Each row is a point on a tangle of strands that fork and nearly touch. The rows are in no order.
Two points are linked if the straight distance between their rows is under 67.3. Some points are linked to none.
J_729: [-12  11  31 -19 -28  -9  27   2   3 -10  10  -4  35 -17  11  18  29  17
 -54  -4  29   0]
J_894: [-21  24  30  22   8  -8  16 -27   1  26  11  15  -2   3  18  -6  32  54
  -2 -15  -3  -6]
J_374: [-22  -5   3  16  40  -4  -7  -7  12  26   9 -23  -6  -4   5 -30 -19  23
   6  -8   2  20]
J_454: [ 13  -2  -6  -6  41   9 -36  11 -12  21 -18  27  24  10   2 -23   7  -1
   3 -11 -15  13]
J_941: [ 14  19  -8   3  15  -3 -30  32 -22  28   0  18  -6 -16  -3  -4  29   0
  33  14 -49 -10]
J_514: [ 30   3  -1   1  -4  29 -20  18 -15 -16 -22  33   1  33  -5  12  11 -18
  28  -3 -26 -14]
J_818: [-21  31  -4   8  21  18  27 -14   8   4  -6 -19   3  32   1   1 -14   6
  -6   6 -14   6]
J_450: [  8 -52 -24 -11 -37  31 -24   1  -3 -36 -28  29 -17  31  14 -24 -50 -17
  -8  -4  11  -1]
J_959: [ 40   5  -2  10  15  13 -28  22 -17   4  -1  30  11  28   1  11  29  -7
  30 -15  -4 -13]
J_706: [-14  26  49 -11 -27  10   6  -4   6   6  37   8   5  -8  20  24  34  29
 -51 -10  30  -5]
J_229: [  2  22   4  14 -11  18  40  21   2 -19  -1   2   0  48  10  30  13  10
  25 -26  12  -6]
J_466: [  3   4  -6  10   5  12  11  21  25 -28 -20 -19 -17   7   2  -6 -25 -12
  33  14 -22  -4]
J_593: [-16  -2 -10 -11  -8 -13  12 -32  14 -11 -13 -23  13 -14  -6  10  -9   6
 -29  17   9  10]
J_296: [-11   7  41  16 -15  -6 -28  20  13   1  47  -2  -6 -38  14  18  19  25
  -9  -9  10   3]
J_391: [  5  16   0   5  -7  -7 -19 -33 -27   4  16  21  14  -3 -18  45  20  -6
 -30   9   2   5]
J_800: [ 15  -8  -2  12  41  -5 -26  -8  -8  28  13  14  23  14   5 -13   7   9
  -1 -25  19  12]
J_127: [-15  -2  -2   8  25 -16 -43   6 -10   9 -10  20  13 -39  -5  -8  -7  13
 -27   2 -20  25]
J_988: [ 34  -7 -23 -17   2   6 -28 -14 -33   6   7  25   3  14 -25  12 -12 -50
  -2   7  -7 -12]
J_7: [-13  14   0   7  22  36 -11  37 -14   7 -28  16   4  40  -5   1   5   5
   7 -26 -15  19]
J_417: [-14   7  -7   6  40  20  -7  -3  15 -13 -46  -2  12  26   4 -30 -25   5
 -16   3 -17  20]
J_826: [ -4   0  27  -3 -24 -25  29   7   4 -12   3   5  43 -31  15   5  41  30
 -27  -8  20  -3]
J_628: [  0  -3  23 -13 -59 -15  13  20  14 -37  10 -15  12 -45  -4  16   8 -10
 -21  14   4 -25]
J_607: [ 32 -31 -17  -1  -8  19 -21  -6 -11 -31 -10  24   5  38  -9  22 -18 -32
   2 -23  29  -6]
J_143: [-29   3  27  -7 -16 -13  31  -2  27  25  20 -39 -34 -24  10  -9   0  43
   6  11  19   9]
J_912: [ 32 -16  -3   8   5   9  -7   3   7 -17   7   5  10  31   4  22   3 -13
  23 -23  31   2]
J_770: [ 29  20 -29 -12  15 -21 -21  18 -27  36  36  14  -1  -4  -9   5  14 -25
  10 -14   2  -9]
J_821: [-11  17  -1   6 -15 -25  48  11  14 -20 -21 -24   1 -33  -1 -16   8   1
  14  32 -19 -12]
J_257: [-35  29   1  10  24   8   7 -28  -7  27   6 -12  -2  10  -8   1  -8  16
 -20  10 -18  18]
J_40: [ 18 -28 -21 -35  10  22 -37   0 -25  -2 -21  30   5  18  -7 -25 -32 -50
 -21 -11  -3   4]
J_404: [ 11  -6  -1   6  24   9 -17  26  18 -12 -23   2  -7  -5   3 -22 -19  -5
  32  11 -26   7]
J_287: [ -1   1   8  -9  19   4  12 -13 -21  48  55 -17 -38  23 -12 -15  -1 -18
  -1 -34  36   1]
J_216: [-19  15 -15  -2  27   8  -6 -40  -6   7 -17  -5  16  14 -14   7 -21  -4
 -40  14 -11  21]
J_562: [-10 -12 -24 -18  39   9 -23  41  -1   5 -16 -15 -13  -2   0 -37 -37 -31
   2  -6 -18  24]
J_682: [ -6  32   8   2 -14   3   0 -28 -29  30  44   2 -16   3 -19  45  24   0
 -27  10  12  13]
J_668: [ 12 -38 -20  -5 -23  22 -12   2   7 -38 -18   9 -18  20   5 -10 -48 -29
  11   2   0 -17]
J_551: [  7   5 -16  -5  14 -19 -12   7 -18  39  45 -12 -11 -21 -12   5  -4 -19
  15   0   5   8]
J_106: [ 11 -21  -1   0  20  16 -29  52   5 -11 -26  12  -6   3   8 -19 -10  -6
  36 -19 -12  19]
J_123: [ 18 -19  -2 -14  10  24 -38  50 -13  -1 -33  37   9   9   8 -17  18 -10
  24 -35  -1  18]
J_35: [-16 -15 -16  -6  -5 -15 -12 -21  20 -10  -3 -38  -8 -30  -9   7 -26  -6
 -22  26   6  18]
J_26: [  7  16  -4   9   7  -2 -14 -14  -9   1 -10  18   8  -7  -8  16   5   2
   2  20 -30  -1]
J_580: [ -8 -28  -9 -21 -23  -8  58 -18  -7 -10 -20 -36  24  13 -15 -12   9 -27
 -26  28  15 -18]
J_140: [-17  10  36   9  -2  -7   6 -16 -24  49  50   5 -50 -19  -8   5  30  18
   8 -14   3  -7]
J_153: [-27   9  13   4  -5  -4 -21   1   0  -1  24 -14  -2 -36  -9  21  -8   5
 -32   5  -4  24]
J_596: [-25   2  43  -1 -20  -5   8  -7   2  36  43 -14 -47 -30   2   9  11  33
   6  -3  18   8]
J_817: [ -1  -7  19  24   0 -24 -31  14   1  15  34  13   1 -42   9  11  21  33
  14 -10   1   7]
J_474: [ 40   6  -4  16  11  -3 -11  -3  -6  12  30  11   4  20  -3  19  22  -7
  27  -8  17  -6]
J_578: [  0   7  26  -2   9   3  17 -25 -23  53  54  -2 -51   7 -15  -3  22  -2
  10 -17  21  -9]
J_222: [  0  -9 -14 -12  19  -9  -4  -4 -10  45  54 -31 -23   1  -9 -10 -11 -20
   3 -18  33   7]
J_119: [ 31  -1 -12 -31  24  12 -46  34 -17  15 -22  39  21   8  10 -29  29 -20
   6 -30  -3   4]
J_49: [ 17 -26 -20  -5 -24   2  11  -8  22 -36 -14 -10 -11  -1   3 -13 -35 -23
  19  20  -2 -29]
J_605: [ 29  -1  -8  -4 -26  -5   6 -24   5 -16  10   1   4  -2 -10  26  -4 -22
  26  23  -5 -25]
J_249: [-15   8  28  15  17   3  21 -29  10  32  23  -9 -15  11  12 -16  10  36
  10 -17  16   1]
J_808: [-23   6   6  17  15 -17 -18  -6  15 -11 -19   3  13 -36   3  -9  -7  31
 -24   5  -7  23]
J_510: [ 33 -11 -12  -5 -15 -10 -25 -25 -16  -3  20  12   2 -14 -19  33  -3 -28
  14  17   0  -9]
J_427: [-33   5  13  16  19 -12   0 -19  18  17   2 -15   5 -19   7 -18  -6  43
 -20  -6  10  23]
J_91: [-14   3   4   0  22  40 -16  28   2 -17 -56  19   3  29   2 -19  -9   4
  -3 -15 -22  27]
J_157: [-10  27  -4   7   8  -7  40  -1  20 -12 -22 -16  12   4   6 -12   0  12
   7  15 -20  -7]
J_52: [ 15  15  15   2 -20 -15  34 -10  16  14  30  -6  -3  -7  17  19  35  30
  31   7  19 -11]
J_352: [ -1  10  -5   3 -14 -15  12 -13   7 -27 -48  27  13 -20   1 -26  -6  10
 -11  24 -30 -19]
J_724: [-24 -24   4 -26 -17 -20  55  -5  -6   9 -20 -47  20   0  -9 -11  17  -1
 -51  30  27  12]
J_368: [-27   8   7  -7  -6 -16  54   3  28  12   3 -52 -11 -11  13 -24   6  26
   4  20  13   6]
J_864: [ -9  29   1  22   6  -6 -11  10 -19  21  13   8 -12 -18  -5  17  18  16
  17  17 -44  -1]
J_103: [  4 -21 -13 -14   1  -6 -47 -22 -26  -1 -15  40   7 -29 -17  -4 -25 -17
 -36  13 -20   8]
J_169: [-29   5  15   4 -16 -33  51  28  16  -7 -16 -45  -2 -41   1 -27  18  20
  -6  27   7   9]
J_778: [-22   0  -9  12  17  26   4  22 -11   0  -6  -9 -12  43  -3  17 -17  -2
   7 -32   8  23]
J_634: [  0 -13  -4  -4 -72 -20  21   2   3 -34  -3   4   2 -51  -9  -5  -9 -11
  -7  28  -4 -38]
J_294: [ 24   4  -1  -2  -6   9   2  -7  11 -25 -38  32  13  11   6 -17  -2   1
  14  15 -32 -24]
J_83: [  3 -10 -23 -42  18  22 -27  32 -17   2 -28  14  -5  10  -4 -27 -27 -46
 -11 -14 -21  15]
J_495: [ 10  -2   9  21  11 -23 -25   1  10   0   1  18  16 -31  11   8  18  34
  17   1  -7   3]
J_852: [ 18 -24 -16  -8 -45 -22  31  -6  16 -27  -8 -14   1 -28  -2 -18 -13 -15
  21  29   1 -39]
J_631: [-23   2 -14   3  32   6  23 -10  30 -20 -40 -29  14  29  12 -29 -22   6
 -26  -3   7  13]
J_351: [ -6 -41 -29 -14 -33 -18   5 -37  23 -23 -20 -23   0 -18  -2 -20 -30 -17
 -32  27  19 -20]
J_63: [ -2 -12  29  16  33   5   1 -12  -1  33  33  -2 -19  28   8 -25   6  17
  16 -47  33   2]
J_47: [-13  -7 -14  -9  15  -6  25 -26  27  -6 -15 -38  18  16  10 -11 -11   5
 -22   5  20   9]
J_179: [  6   8   9  14  -4   5  40  20  21 -13  10 -10   5  31  25   8  12  19
  37 -25  23 -10]
J_890: [ 16  -1 -14  -6   9  14 -19 -21 -14  -2 -16  20   6  13 -14   4 -18 -26
  -5  15 -22  -6]
J_184: [ 20   9  -2  -1 -20  16  28   9   4 -36 -37  27  17  32   8   0   5  -6
  24  -1 -24 -40]
J_687: [-19  37  12  17   0  -5   7 -20  -9  13  11  13   7  -1   6  26  30  35
 -18   4 -14  -1]
J_581: [ 36  12 -20  -8   6 -11 -27  23 -28  22  18  20  -6  -9 -11  12  20 -27
  34   8 -28 -17]
J_424: [ 16 -32 -24 -17  -5  28 -27  -1 -23 -18 -16  23  -3  35 -14   5 -35 -45
 -14 -17  11   3]
J_755: [-19  37  27   8 -20   8   1 -19 -16  15  34  11  -6  -5   3  40  31  22
 -31   0   6   4]
J_42: [-14   2   2   3   6  -4 -48   1 -20 -10  -5  29  14 -34 -12  12  -8  -6
 -46   3 -24  12]
J_822: [  1 -40 -28 -14 -13  -6 -23 -43  10 -14  -6 -19  -7 -15 -13   1 -39 -25
 -24  29   9  -1]
J_594: [-14  -2 -17   4 -20  20  31  25  14 -45 -28 -23 -26  25  -2  11 -33 -22
  24   3 -15 -11]
J_870: [-22 -13 -19   9  -6  17  18  21   7 -32 -26 -21 -17  32   2  27 -25  -5
  14 -17   7  15]
J_251: [  1  -3  16   8 -14 -33   3   3  19 -22  -5  10  32 -41  16   8  23  33
  -9  -5   9  -5]
J_293: [ 14  24   3  10 -12  24  19  20   0 -28 -18  13   1  41   2  27  11  -6
  33  -8 -19 -18]
J_150: [-22 -11 -19   3  44   7 -17  24   2  25   7 -29 -11   7   0 -30 -35 -11
   0 -14   0  23]
J_606: [ 14  15   5   1 -22 -14  17 -15   6  -4  18  -7   4 -12  -2  35  19   4
  27  21  -7 -11]
J_836: [ -5 -26 -26 -16 -31  -8  39 -22  10 -23 -21 -31  10   4  -5 -25 -19 -29
 -21  27   9 -29]
J_428: [ 14  11  23  17  -1   3  32   1  21  10  32  -6 -12  21  23   3  24  25
  48 -15  22 -14]
J_384: [ 26 -13   9  21  31  -4 -21  10  -4  25  30  14   3  19  10 -19  17  13
  26 -42  31   2]
J_4: [  0  10  17  -9 -46 -22  19   9  14 -16  18 -14   4 -39   1  32  20  11
   3  17   4  -8]

A fork is a point with three links, a tip a point with one. Leave the first point through the second and follow the links. Name the first fork or tip that comes.
J_47; J_631 => J_755
J_417; J_631 => J_724
J_222; J_551 => J_606
J_864; J_941 => J_216
J_474; J_912 => J_103
J_374; J_150 => J_293

Follow the links from the first point to the second, and from the first to the third. Name the last point that the two ways share.
J_510; J_352; J_607 => J_293
J_474; J_770; J_49 => J_606
J_143; J_49; J_229 => J_606
J_778; J_391; J_729 => J_755
J_296; J_391; J_119 => J_755
J_352; J_140; J_150 => J_293

A fork is a point with three links. Follow the links from the first point to the second and name the forks in between, in order.
J_706; J_594 => J_755
J_912; J_941 => J_293 > J_606
J_143; J_628 => J_606
J_628; J_514 => J_606 > J_293
J_808; J_352 => J_293
